Points on a hilly landscape, in no order, each with its height.
From any point a ball rolls to the lowest of the 2 points nearest to it. It stops when none of these is lower. Distance is the straight distance between rows; heights are no part of it.
k147 height 4.53: [ -8  -4   0 -11  -8 -14  -7   2   3  -4   2 -15   4  -7   3   6   2  10
 -17  10  -3  -3  -3   0  -6 -13  -5  -6  17   6   1 -19   4  -1  10  -1
 -13   2   4  -9  -4 -12   2 -12   7   4  12]
k37 height 6.06: [-17 -12 -10  -4   0  15 -13   3  -2   5  11  15  24   4   7  -8  -9   1
  21   2  -6   5   7   8  -4  10   7   7   5  -1   7   7 -17  12   8   1
  -3   1   2  -3   4  13   7  -8   4  -3   1]
k222 height 5.50: [  1  -1  -2 -17  10 -27 -12  -1  -2  -4  10   3  -2  11   2  -6  -6  -4
  -5   0  -6   8  -1   9 -11  -5  -9   2   3  -1  11  22 -17   2  -7   9
   4   6 -11   0  -3  14   8 -17 -12  -7   5]
k487 height 4.40: [  2  -8   0  -1   4   4 -10   2   9   4  -6 -22  -5   3  -6   2  -5   6
 -13   0   1  -6  -1  -2   2  -6   3  -4   3   3 -12 -17   2  -7   8   1
 -10  -4  -1   0  10  -1  -3  -5  14  -1   8]
k172 height 3.55: [ 15  -3   9  18 -24  -7   5  -3   7   7  -7   9   0  -3  -1  14   5   1
  -4   0  -9   2  -9  -2  -5  -7   6 -23   3   4 -10  -9   5 -17  10  -4
   1   1  -3   6  -5 -21  -2   4   2   6   9]
k373 height 1.36: [  0   2  13  19  -3  -2   5   5   2   1   9  12  -7   2 -14   0   7  -8
 -10   0   6  -6 -11   1  19  -2 -10  -9   0  16 -12  -7  -7 -20  -8   7
  -2 -15 -13  26  13 -14  -3   5   6   2   5]
k852 height 2.51: [ 12   8 -12   3 -20  -1  14  -2  -3  17  -1   4   6   2   0  11  16  -3
 -12  -1 -13   3   6   7  -7 -10  -1 -26 -10   3  -3   3  -8 -23  16  -4
 -14 -14   7 -10  23 -17  -7  10  17 -10  -2]
k221 height 6.27: [  0   9   7  -6   6   4  13  -1  -1   6 -14   2   9  -4   9   0  -4   3
   7  -4   3   5  -1  -3 -10  18   0  -9  -8  -7   3   6  13   0   7  -8
   6 -11  19 -12  -2   2 -10   2   8 -10 -16]
k786 height 1.11: [ 10  -5   7  -6   1   4 -10  -5  13 -17  -1 -19  -2  -3  -5  -5   4  -3
   4  -9   4   3 -10   6   2   1   9  -3   8  10 -13 -12  17   6  -1 -10
  10  25  -8  -3   0   3  -5  -5  -6   7   9]
k616 height 4.63: [-15   6  -9  -6 -19  -1   3   2  -4   2   2 -13   9 -18   8   1   0  -1
   3  14  -3  15  -3  -2  -7  -9  -2  11  12   3   7 -12  -5   1  10  -1
 -17   2  22 -12   5 -16  -5  -6  12  14  10]
k750 height 3.11: [  0   3  14   9  -7  -7  17   3  11   7   0  -3  20   6 -14   8  12   3
   0   1   5  -3  -2   5  -3  -5 -10 -36  -2   3  -9  -4  11 -26   2   2
  -7 -15   1   7  17  -4   6  10   8 -13   2]
k552 height 5.37: [ 15   6   0   9   4  16 -12   2  -3   0  -3   3   3  -7   9  -5  -2  12
  -9  -7 -15 -19   1   3   5   2  12   9  -1  -3   2  -5 -15 -10  16   8
  14  -4   6   3 -12   7  -2   5   6  -8  18]
k848 height 4.96: [ 14  -2  -3  -1   2 -33  -6 -11  -5  -2  11  -7 -10  10 -12  -7  -7  -2
 -16  -2  -3  13  -1   5  -6   0 -16   1 -10   2   3  15  11  -9  -9   7
   6   3   2  -4  -5 -22  23   7 -10  -8   0]
k791 height 5.72: [-15  -7  -8  -1   5  -2 -21   3 -22  12  13  19 -17   1  11  -9 -12  -2
  -1  -1  -5 -10   9  -8   2  -5 -16  20  12   0  14  12 -17  -6   0  11
  14  12  -1  15 -21  -2   8  -4 -12  -2  12]
k253 height 4.73: [ -6   8  -7  -8 -11  -4   6  -1 -10   1   9  -9   8 -13   6 -20  -7   6
   1  12   1   7 -10  -1 -14  -9 -10  17  12  -6   6   8 -11   7  -3  -1
 -16  14  18  -3 -13 -13   6  -1   1   9  13]
k545 height 1.91: [ -2  -7  12  15  -6  -2   2  -2   0   5   0   8 -10   7 -17   3   6  -5
  -1  -3   3  -2   5   9  22   1 -10 -10   5  14   1  -4   8   5 -12   3
  -3   6 -18  25  -4  -5   0  -5   4   1  10]
k436 height 3.37: [  8  -4  -9  10  -9  21  -3  -6   0  -1  -6   4   3  -1  17   5 -10  -6
   5 -14 -14   5   1  12  21   8  14 -15  11  -1  -1   5  10 -10  19  -4
  16  -6  16  -9  11   6  -9   1  11  11  11]
k572 height 2.72: [  6  -9  -5   8  -1 -18  10   1  -3   9   2  -7 -15  -1 -13  18   4 -19
  -3   4  -8  23   1  16  -8  -4 -20   0  -2   7   0  15   7 -12  -8  -6
   0 -14   2 -22  -2 -17   1  14  -5   1   0]
k165 height 4.37: [-12   0  -9  -2   4 -10  -6  17 -18  16   3  10  -1   4  -5  -5  -9   8
   3   0  -9   1  -4  -3 -11  -7  -3  12  -4   2  13  12 -32  -2  10  12
  -4 -10   4   6 -13  -1   1 -13  -1   5  -7]
k534 height 4.72: [-13   6 -14  -8  12   8   1  -4  -1  -1  -6   9   0   8   9   2  -1  -2
  13   0  -2  -1  -4  -5   4   2  12  11 -11  -6  10  -3 -14  19   1  -5
   5  -8  -1   5   6   5   4  -3 -15   5 -25]
k682 height 2.85: [ -2  -2   4   7   1 -12  12   2  -1  13  -1  -4   7   5  -3  13  18 -10
  -5  10  -8   5  -7   0  -1  -2 -13 -20 -14   4 -10  -3   0 -24   3   4
  -3 -18   5 -14  19 -13   7  14  11 -11  -5]
k711 height 6.20: [-11   3   1  -4 -13   2  17  -6  -9  10 -15  -5  14  -7  12  -8   7  13
   9  11  -5   1   1  -1   6   6   1 -11  -1  -2   9   2   8   3  12  -1
  -2 -13  19   4   3  -9 -11   7  11  -2   3]
k814 height 5.47: [  3  14 -10  -2   7   8   4  -4 -18   0  -7   0  -9   4  22 -17  -8   5
 -13   2 -14 -16   0  -7   5   9   6  19   3  -7   4  -1  -7  -4   7  -5
  13  -2  19   8 -11   3  -7  11   5  -7  -1]
k550 height 2.45: [ 25   7   3   3  -9 -12   6   3   2  14   3   4  -6  -6  -6   4  -3  11
 -22 -16  -9  11  -1   2 -25  -7 -17   1   5   3  -6  10   7 -15  -6  -1
 -10   4  15 -13 -18 -14  -5  -2   2  18   2]
k335 height 5.28: [  3   4  -6  -6  -3  23 -15   2  -4 -12 -15  10   2  -4   5  -8  -1  11
   7  -3  -7 -26  -7 -10  12   6  14   5  -4 -10   1 -16   0  -5  17   6
  12   5   8   5 -11  10   0  -7   0   0  -1]
k800 height 6.05: [-17  -4   4  -7  -2 -12  -3  -7  -1  -3  -9  20  -1 -12  34  -2  13   5
   8  18 -18  -1  -5  -5   6 -12  -5   4   4   3   6  -4  -6   5   7   7
   8   6   2  -4  -6   5  12  -9 -11   9  -1]
k343 height 3.91: [ -1   6   6  -3 -10  -9  12   5   4  -3 -10 -15   4  -4 -16  13  17  -3
  -2   3   0   9   4  -5 -22  -9   7 -14   3  10  12 -31  10  -1  14  -5
 -14  -3  -7  -8  15   0  -9 -14   5  15 -11]
k834 height 5.45: [ -5   3   5   1   2  22  19  11  -4  -4  -4   1   6  -9  -4  -2  10   1
   0   6   9   6  15  -4 -23  13  -3  15   1 -11  12  -1  -1   3  -7  -7
  -8  -9  14 -18 -17  -6 -24   3   3   6   5]
k154 height 1.38: [ -8  -2   1   2  -5   5  10  -7 -10  17 -12  -6   0   5  -2  -8  12  -5
  -5   7   8 -11   5  -9   7   1  -5  -5 -10   4  -4 -23 -21 -12  -1   0
  -9  -8 -11  19   9  -3   5   8  16  -3 -11]
k666 height 2.96: [-16 -10  -1  -9  -1  12 -15  16   6  10  11  -1  13   8  -8  -2 -17  14
  20   8  20 -19  15   3   2   2   8  -9  12  -5  -9  -4  -2  16  -1 -12
   0   0   1   6 -13   1   8   1 -10 -14   9]
k66 height 5.20: [  0  -4  25   1   0   4  24  11   7   6  -7   5  -2   1 -10   7   4   3
   0  -6  11   1   8   6 -14   6 -21 -19  -8  -5  -7   4   7 -11 -18   0
  -3 -17   2  -8  -9   3 -21   1   0   0 -10]
k652 height 2.52: [  4  -2   6   9 -11   8 -16  14   4   0  14  17   4 -11  -4   6 -14  12
   9  -4   4  -3   0   8   0   4   5  -5  23   9  -1  -5   4   7   7  -2
   4  11  -3  -5 -28  -5   2   1  -5   2  24]
k86 height 5.80: [-10 -11  -9  -3  -2   4 -13 -10 -11   4  -7  10 -11   0  15  -5   1  -3
 -10   7  -3 -12  -3  -6  13   0 -16   3  -5   1   0   4 -15  -1   4   2
   6  -4   1  17 -15  -2   6  -3 -10  -1   8]
k667 height 4.23: [ -6  -7   5   2   0  14   6   3   2  -4   0 -22   3   7 -16   2  -8  -9
   2   4   7  15   4   2   3   2   1   1   8   0   4  -1   1   9  -5  -7
 -10  -4  -7   4   9   0  -9  -4   9   0   1]
k415 height 6.44: [  7 -10   2   9  -2 -22  12   3   2  22  -5   4  -7   1 -12   4  10   4
  12   0 -10   5   5   3  -6   2 -10   0  -3   2 -16   4  -7  -3 -11   0
   6  -3  -9   0 -14  -2  16  15   4 -11  -6]
k499 height 4.22: [-15   3  -5  -6 -11  -8  -5  11  -1   5   0   3  11  11  -7  -4  -3  12
   2   4  -4  -8  -1  -1  11  -7  -2 -13   5  -5  14  11 -19  -1   6   2
 -11   1   0  16 -16   0   4 -10  -1  -8   2]
k936 height 4.01: [  2   2  -3  -3   5  -5   7  -8  -2  -1  -3  -3   3  13  -8  -3  -3 -12
   0   1  10  16  -3  -3   0  14   2   2  -7  -3  17   2   2   2  -5  -4
  -3  -4   0   5  14 -11   8  -2   3 -11 -14]
k718 height 6.66: [  2  -6 -10   3  -3 -14   0   9   3   9   6 -16  -3   9 -20  -7   7   6
  -4  -5   0   2  13  -8 -10 -11  -1  13  -2   7 -10  -4 -29   7 -11   4
  -9   1 -16   6  -7   9   7  -9  11  -9   4]
k832 height 5.98: [-15  -6  -1 -23  -4  -6  -3  -6   8  -9  -2  12  24  -5  10  -8   1   7
  15   9   0   4   3   5 -16   5   4  -8  12  -1   1  -3   1   5  10   0
  -4   5   7 -15   1  16   9 -11   4 -10 -10]
k527 height 5.08: [ 14   5  -3  11  17 -21  -7  -3  -8   1  12  -3  -9  19   7   2  -4 -17
 -21  -7  -3   5  -6  -3  -3   9  -5 -11 -11   3   1   6  15 -23  -2   4
   8  -5   3 -11   8 -14  18  10  -4 -12   0]
k252 height 5.62: [  7   8   1 -12   6  16 -16  -5 -11 -21   6   1   8  -7  18 -10 -16  10
  -2   7  -8  -9  -8   0  -2  -7   3  17   1 -17   2   8 -18   3  -1   3
   6  -8  14   0   3  13   4  -8 -14  -6  14]
k347 height 5.99: [-23 -14   2 -13  -5  -3 -15  -6  -4 -13   1  15   6 -16  21 -15   9   5
   4  16  -8  -4  -2   1   2  -2  -8   9  10  -3   3  -1 -11  15   4   7
 -10  24   2   4  -1   8  12  -8   4   4   2]
k513 height 2.35: [  1   6  -9  -4  -8 -21   5   3   6   7   6  10 -11   0  -6  -4   3  -9
  10   3  14   8   3   6   8  -4   4   8 -25   7   0  11   0  23 -19  -4
   2  12  -9  12  -8  10   5   6 -10   3  -2]
k539 height 2.46: [ -9   4  -7   4   8  11   0  -7 -11   9   0 -22  -8   0  12 -10   5  -7
  -3   2   2   4  -5  -9  10   1   2  21  -2   0   1  -2  -9   7   5   6
  -5  -4   4   7   2  -4 -10   9   3  17   2]
k611 height 5.63: [ -1  -1   6 -10   7  28 -12   1   9 -17   9   5  12 -12   7  -2 -18   8
   9   1   2   2   1   5 -10  11   7   4   7  -4  -2  -2  12   9   1   0
  -2   3   7 -25   3  11  -4 -13   4  -2   9]
k875 height 1.90: [ -7  -4  -6   5  16   3   9  -6  -1   1  -5 -20 -22  -3  -2   7  11 -15
   1   9  18  14   3   0  10  -1   3  11 -12  -2   0  12  11  14 -14  -5
  -4  -3  -7  -5  34   1  -5  16   9  15 -11]
k442 height 3.90: [  6  -2  -1 -15  -4  -1  -6   6  14 -24   5   8  20  13 -14   3 -15   9
  -4  -3   6  -6  -2   0  -9 -14   6 -22   8   2   4  -3  -2  -4   7  -2
 -17  -5  -2  -4  -3   0   0 -26  -6  -3  -3]
k428 height 3.77: [ -3   2  -8 -15   0   3   1 -20  -1 -19  -8  -2  14   5   6  -7   1  -7
   7  -3  -2   6  -5   1  15   7   7  -8  -3  -7  16  -8  13   1   7  -4
  -7  10   2  10  16  -6   3 -10   3  -4 -13]
k114 height 2.32: [ 12  -9   1  16  -6 -29   5  -5  -2  -2   7  -2  -3   8 -19  15   8  -7
  -8  -2  -8  20   2  10   6 -12 -13  -5  -6  13   3   6   0  -1  -9   5
 -13  -2 -17   0  -2 -13   1   4   1  -3  15]
k454 height 2.44: [ -4  -7   1  14   6   6   4  -4   0   1   0  -7 -20 -14  10   5   4  -4
   6   6   6  21   4   0  -5   7   5  14  -1  11  -5  15   8  16  -8 -10
  -1   2  -5  -7  10   6 -11  19   2   5   1]
k654 height 2.97: [  4  13   1   4  15 -11   2   7 -14   9   9 -12 -13  -6  -6 -16  -5  -2
   1  -8 -11   2  -1   9 -11   0  -6  23  -5   0  10  12 -10   1  -5  13
  -3   5   7   2 -16   8  -7   5   1   9   6]
k107 height 3.20: [ -7  -8   8 -12  10  11  -9   3   9  -3   2  -3   6  12  -5   2 -20   7
  13  -3  27 -19   4  -3  11   2   8 -21   5  -5 -13  -7  16   8  -5   0
  -1  -2  -8   7   4   4   6  -2  -4 -19  -7]
k717 height 5.07: [ 12   4  17  19   0  -3  23  11   8   9  -4  16   2  -7   2   5   6 -10
  -5 -10  12   3 -11   1  -3   6  -5 -12 -13  -1 -16   5  -1 -19  -9   7
   7 -22   4 -14  -3  -4 -12  11  -4  10 -10]
k566 height 5.38: [  3   1  -2  -1  15 -29   1  -7   2  -7  -4  12  -5  14  10   2   6  -7
  -9  -1 -14   0  -3  -5   3  -2  -3  -5 -12   6  12   9 -12  -6   9   7
  11  -6  -6  -5  -2  10  17 -14  -8  -5 -10]
k393 height 4.58: [  0 -11   1   7   7   0   1 -13   7   4  -9   7   2   2   2   3  15 -13
  -1  -5   6 -12   0 -11  16  17   4 -10 -10   0  -6 -15  13  -8   2   6
  13  -5 -13  14  16   9  10   2   1  -9 -15]
k779 height 6.12: [ -1  -3   9   4  -1 -13   8  -5   3   5 -12   7  11 -12  21   2  14  14
  10   8 -14   3  -7   3   6  -6   8 -10  -6   3  -1   5   6   3  16   8
   3  -7   6  -6 -14   2  -2  -9  -7   1   0]
k967 height 6.55: [  8  -9 -13   7  -6 -28   6  -5   0  14  -3  -3 -24   4  -8  -9  13  -5
  -6   2   3  -3  11  -2   7 -12  -7   2 -15   9 -10  -4 -14  -3  -9   8
  -3   6 -17   9  -2   3  23   7  11  -1   1]
k466 height 4.89: [ -4   2   1  -4  17  11  -7  -3   8   1  -8   2  -6  -2   1  -7  -2  15
   7  -4   3 -10  -8  -4  16   0   8   7 -13  -8  -6   4   6  20  -8   2
   7   7  -7  13   5  11  -8   2 -11   2 -11]
k157 height 3.12: [  2   2  -9   6  -2  20   6   1  -3  11  -5  -4  -3  -2  17   7   6 -12
 -10  -1 -17  10   9   4   9  10   7  11   8   1   1   5   2  -5  19  -8
  18  -3  18 -18   9   7 -17  19  10   0   1]
k213 height 0.65: [ -2   3  -1  11 -12   6   2   5  -1  11   6   0   1   9 -20  -9  -3   1
  -5   4   4 -11   2 -10  -1 -13  -3  -8   1   6  -3 -13 -24 -17  -5  -1
 -14  -7 -14  23   7 -14   2   4  16  -9   5]
k551 height 5.32: [  9  -1  17   2   1  26  19   9   3  -1 -11 -10  -6  -5  -7  10   4 -11
  -5  -2  11   8  10   0 -10  16  -4   0   0 -12  -6   2   9  -3 -12 -10
   5 -11   5 -10   5  -2 -28   7  -1   5  -1]
k409 height 3.73: [  5   6  11   9 -27   0  10   9   6   6 -13   1   6  -5 -11  19  17  -5
  -2  -3  -1  10   2   1 -14   1  10 -26   7   9   3 -16  18 -11  22  -6
  -8   3  -3  -3  13 -11  -8  -2   9   5   1]
k862 height 5.17: [ 14   7   1   0   9  25  -3   8   4 -15  -6  10   7  -7   6  -1 -12   3
  -2 -23  -6 -14 -11 -10   6   8  17  12  -8 -16  -1   1   7   2   7   4
   9  -2   7  -3  -9  14 -13 -12  -3   5 -14]
k23 height 4.93: [ 14   0  19  19  -4   6  11   6  12   7 -11   2  -4  -2   4   7  14 -18
  -5  -6   0   2  -9   4  18   9   6  -8  -4  -5 -15   1  10 -12  -1  -2
  12  -9  -2   1  11  -1 -11  16   7  11  -6]
k246 height 4.36: [ -4 -11  10  16  -7  -5   9   0   7   3   1   2   5   9 -14  13  20 -11
   7  10  19   8   4  -6   8   6  -1 -19  -6   2   1 -13  13  -1  -9   0
   8 -13 -19  13  22   1   9   5  -3 -11  -6]
k822 height 4.52: [ -4   6 -18  -6  12  -2  10   9 -10   6   0  10   5  21   3  -6  -4   0
  -2  -3 -14   0   3  -3 -13  -6   1  12 -11  -1  11   7 -22  -4   1  -2
  10 -11   2   5 -15  10   0  -2 -13   6 -15]
k623 height 4.07: [ -1  10  -6 -13  -4  -1 -16  20   7  -2  -5   9  16  14  -9   8 -16   8
   1 -11   7 -14  -3  -1   2  -4   8 -16  -3  -9   6   4 -10  -7  -5  -5
  -1  -4  -4   9 -10   0   3 -11 -12 -11  -3]
k899 height 5.03: [ 15   9   9  12  10  -3  -5   5   8  -3 -10   2 -14  -6  10   0  -1  -6
  -2 -17   5 -15 -14 -11  11   9  11  14 -11  -8  -9  10   9  10 -11   2
  22   0  -1   4  -5  13  -7  -1  -5  10 -17]
k430 height 3.71: [  2  -6   1 -12  12   7  -9  -9  18 -22   2 -10  16  12 -11   4 -15   2
  -5  -8   6   1   1   5   5   1   7 -20   5   1  -2   4   9  -2   3   7
 -13  -8  -3 -14  11  10   4 -20   6  -7   0]
k448 height 5.56: [ 12  12 -17  -7  11  22  -8 -16 -22 -18   4  -4  -7  -3  31 -12 -20   5
  -9   0  -3  -8  -8  -4  13   7   3  23   6 -17   1   1  -5  -2   5   0
   9  -7  18   3   9   3 -14  12  -2   1   5]
k824 height 4.13: [  1  -3   2  -1  -8 -12   6  -2   5  -9  -4 -10  -1   9 -22  14  19  -8
   5  -1  14   8   3  -9  -6  -4   9  -9  -6   2  11 -27  19  13   1   2
  -4  -1 -20   3  25  15   7  -6  -1   4 -10]
k598 height 1.88: [ -3 -13   4   5  -4 -11  -1  -2   9 -15  15 -12   9  10 -19  16   0  -7
  -4  -1 -10  13  12  12   3 -14  -6 -21  16  14   2   3  12   4  -1   5
 -17   3 -13  -5   0   0   1 -11   4   0  12]
k301 height 5.58: [  2  -6   4 -10  -2 -24 -17   3  -9   8  23 -10  -1   0  -4  -7 -15  13
   1   3   7  -1   2   5  -2  -9 -17  11  13  -2   1  26 -18   0 -12   9
   1  15 -11   6 -19  -4   8  -2 -14  -7  17]
k327 height 2.60: [ -3   6 -12   0  -1 -23  -5  13   1  20   8   8 -16   1  -1   1   0   4
  17  -6  -3   4  13   7  -7   1  -3  15  -6   6   1  20  -3  21 -15  -2
   6  18  -1   8 -18   9   3  10 -11  -4   8]
k193 height 5.70: [-13  12   6 -14  10  13 -21  11  -4 -17  12  21  14 -12   2   3 -21  14
  11   3   6  -7  -4   7  -7   8   0  19   5 -14  12  -5   2  16  -9   0
 -12   0  11  -7  -5   8  -5 -10  -5  -9   0]
k137 height 2.05: [ 14   0   0  -2 -23  -2  22  -2   1  18  -3   5   2   1 -16   4   7   6
 -11  -4 -13  12   5  -4 -23  -9  -8  -6  -9   2  -3   1  -2 -20   1 -13
 -13   0   5 -10   0 -23  -3   7  11   9  -7]
k697 height 5.81: [  6   4  -7  -8  22  16 -11 -14   2 -13   3  -2 -11  -5  20  -5 -19   1
   4 -11  -5  -7   0 -12   3  16  11  22   8  -5 -10   8  10   4  -3  -5
   7   8   4  -4  11   6  -4   0   7  -9 -19]
k844 height 5.71: [ 12  15  -3 -11  17   4 -10  -8  -6 -20   7  -3 -11   2  22  -9 -12  -4
 -10  -7 -16  -5  -2  -4  -4  -2  -2  28   9  -3   4  11  -8  -2  -7  -5
  14   6   2  -2   1  19   0 -13  -9  -1  -4]
k628 height 6.35: [ -9  -3   7   5   6   0   5   6   6  22  -5  -1   4   3  -7  -2   0   9
   7   1   7  -3   8   2 -10  19  -2  -7  -6  -3  -3   1   1   3  -7  -6
  10  -8   5   0  -7   7   1  13   8 -22 -10]
k808 height 2.74: [  0   2   5  -7  -3  17  -2  17   2   2  15  -3  14  -7 -13  -5 -18  22
   1  10  12  -7  12  -2 -13   0   8  11  19   1  -4 -12   2   6  -3 -12
  -4   4   6  -7 -22  -6   3   1  -4 -13  21]
k557 height 1.50: [  4 -11  11  -2  -9   4   2  -8  15 -15  11 -18   8   8  -7   7  -4  -8
   4  -1   4  12   3  11   5  -8   1 -23  17  12 -13  -2  15   3  -1 -10
   0   8  -5  -7  -7  -7   0  -7  -8   1  18]
k304 height 1.51: [  0  11   5 -14  -3  -1 -14   9  14 -23   4  -3   5 -13  -5  -6  -2   7
   9   2  15  -7  -9  -1  -6  -5   9   0   5   2  -9 -10   8  25 -13 -14
  -2  20  -3   5  -9   2  -1 -10 -23   6   5]
k869 height 1.03: [ -8  -3  -8   7  -5   2   9  -5  -4 -10   0  -6 -17  -3  -3   3  12 -12
  11   4  27   9  -2 -11  14  -2   5  10 -10   2  10  -3  15  33 -11  -2
  -9  15 -15  16  23   1  -5   2   0  11 -12]
k309 height 5.55: [ -6  -1   4  -2   9  34  11   0   1 -15   0   6  10 -11   1  -3   2   2
   6  -1  -4   7   5  10  -9  10  -1  13   6 -12  12   6   8   4  -3  -2
  -7  -2  16 -17   6  11 -25  -5   6   6   7]
k250 height 5.69: [  9  -2  -9  -7   8  42 -10   4  -3 -30  11  14  16 -12   4  -6 -18  12
  12  -5  -5 -12   0  11   1   4  19  20   3 -17  -3  -3   4   1   2   6
   6   7   3 -22  12  13  -2 -10  -1   1   7]
k447 height 5.90: [-10   6  -5 -20  13   3  -9 -18   5  -8  -3   7   1  -2  21  -6 -12   4
  11  -1   0   1  -1  -7 -13  16   9   5   8  -3  -2   1   2   9   5 -11
   0   9   8  -3   8  11  11   4   1 -17 -19]
k618 height 2.02: [-12   6  -7  -4   5   1   6 -14 -11  11 -18 -15 -12  -8   4 -11  13   1
   0  11   7 -11  -1 -14   7  -5   6  11  -7   2  -1 -14 -18   6  -3   5
  -5   3  -3   7  -1  -6   7   9  12  16 -14]
k607 height 2.28: [ -5  -6   3  13 -11  -7 -10   2  -3   4   3  10  -5  -4  -9   5   3  12
   0   2  -3  -1   4   0   8  -2  -1   2  12   9  -1 -10  -4   8  -1   2
  -2   9 -16  17 -21  -8  -6  -7  -6   8  18]
k858 height 1.92: [ -3   5  -3  -8 -13 -18  -2  11  14   2  -3   3  -5   3 -12  -2   7  -6
  13   1  17  -7   2   1   4  -5   5  -8  -6   4  -4 -15   9  23 -10  -7
   2  15  -7  14  -1   6   8  -1 -17   6  -2]
k32 height 2.73: [ 13  14  11   4   3  -7   7  10  -2   8   2  -6  -4 -10  -9   1   1   5
 -13  -3  -1   3   4  12 -12  -8  -9  14   1   4   2  -1  -1   4 -13   1
  -7   3   2  -7 -25  -5 -18   6  -2  20  11]
k874 height 2.81: [-10  -5   3  11  18  25   3  -1  -6   6   3 -13  -9  -7  10   3   8 -10
  -6  12 -10  11   2   2   9   3   5  23   4  -4  -6  15   1   8   7  -1
   2   2  11 -14  12   4 -14  28   6   9   0]
k685 height 3.46: [  5 -11  10  -2   4  11 -12   0  10 -14   1  -2  18  13 -13   9 -13   7
   7 -18  18 -26   0  -8   0 -13  10 -26  -4  -1 -13 -10  10 -12   9  10
  -5 -11 -11  -4  15   7  11 -13   8  -6 -10]
k390 height 4.83: [  4   5 -10  -6   2 -19   6  -6   1   5  -2  -6  -3   0   5  -8  -5  -2
 -10  10  -4  15  -8  -1 -16  -6  -9   9  -4   2   5   9  -5   1  -3  -6
   1   1   8 -14  -7 -11  10   2 -11   9   1]
k300 height 2.95: [  2  18  -7   7  16  -5   2  -3  -4   7  10   0 -22   0  11 -13   4   5
   4  -5  -9  -9   7   2  -3   2   0  29  -6   4   8  13  -6  22 -15   5
  14  17  -1   7 -15  20   3  19  -9   4   5]
k828 height 3.56: [  4  -3 -14  -2  -3  26   0 -14  -2 -19 -10  -2   6  -4   7   0  -6   1
   7  -6   0   2  -8   8  25   8  17 -10   3 -16   5  -1  23  -7  15   3
   7  11  14  -1  23  -3 -10  -4   7   3   0]
k638 height 5.22: [  5   4 -18   9  11 -24   0   0 -15   4   2   3 -18  16  12   2   4 -17
 -21   3 -25   5  -4  -4  -4  -4  -8   0  -7  14   9   2  -1 -15  10   6
   6 -10  -5  -9   4 -14  18  -2  -2   3  -8]
k256 height 5.64: [  3 -13   0   3  -1 -25 -17 -12 -17   5  12   0 -20   4   4  -3 -10   6
  -3   3 -14  -6   6   0  -7 -11 -18  12  15   1   8  23 -21 -17   2  14
  16  11 -14  12 -18  -5   9   3 -18  -3   6]
k661 height 5.89: [-22  -9  -8 -21  -1  11 -18 -21  -8 -15  -5   4  -8 -11   8 -11   4  -1
   0  10   8 -13   2 -10  13  -3  -4   7  -2  -6  -6  -5  -9   5   7   4
  -7   6  -9  14  -8   3   7 -15  -9  -3   1]
k423 height 3.00: [  0   4   8  12  -8 -14   8  10  -3  16  -5 -13 -16  -9 -10  29  11 -12
  -9   6   7  15  -4   7   6  -1 -15  -4  10   6  -1   2  12  -3  -2  -9
   1  -3   6 -18   8 -20  -1  16   7  -1   3]
k113 height 3.36: [ 12   1  11  11 -18   4  15   5  11   3  -2   3  14   4 -15   2   5  -3
   7  -5   2  -3  -9   0  -4  -5   2 -27 -13   2 -14  -9   1 -11   0  -9
  -1  -2 -13  11  -1  -2   4   5  -7   4   4]
k636 height 4.77: [  5  -6  13  14  -2  10   0  -6  11   2  -4   1   5   2   2  10  22 -20
  -5  -8  10 -12 -12  -3  18   3   0 -19 -13  -1  -9 -16  20 -25  10  11
   5  -1  -1   7  28  -1   2   8  12   0  -7]

Where does a ball stop that starts at each point below?
k193 -> k213
k800 -> k869
k936 -> k869
k611 -> k137
k343 -> k137
k222 -> k869
k822 -> k213
k666 -> k213
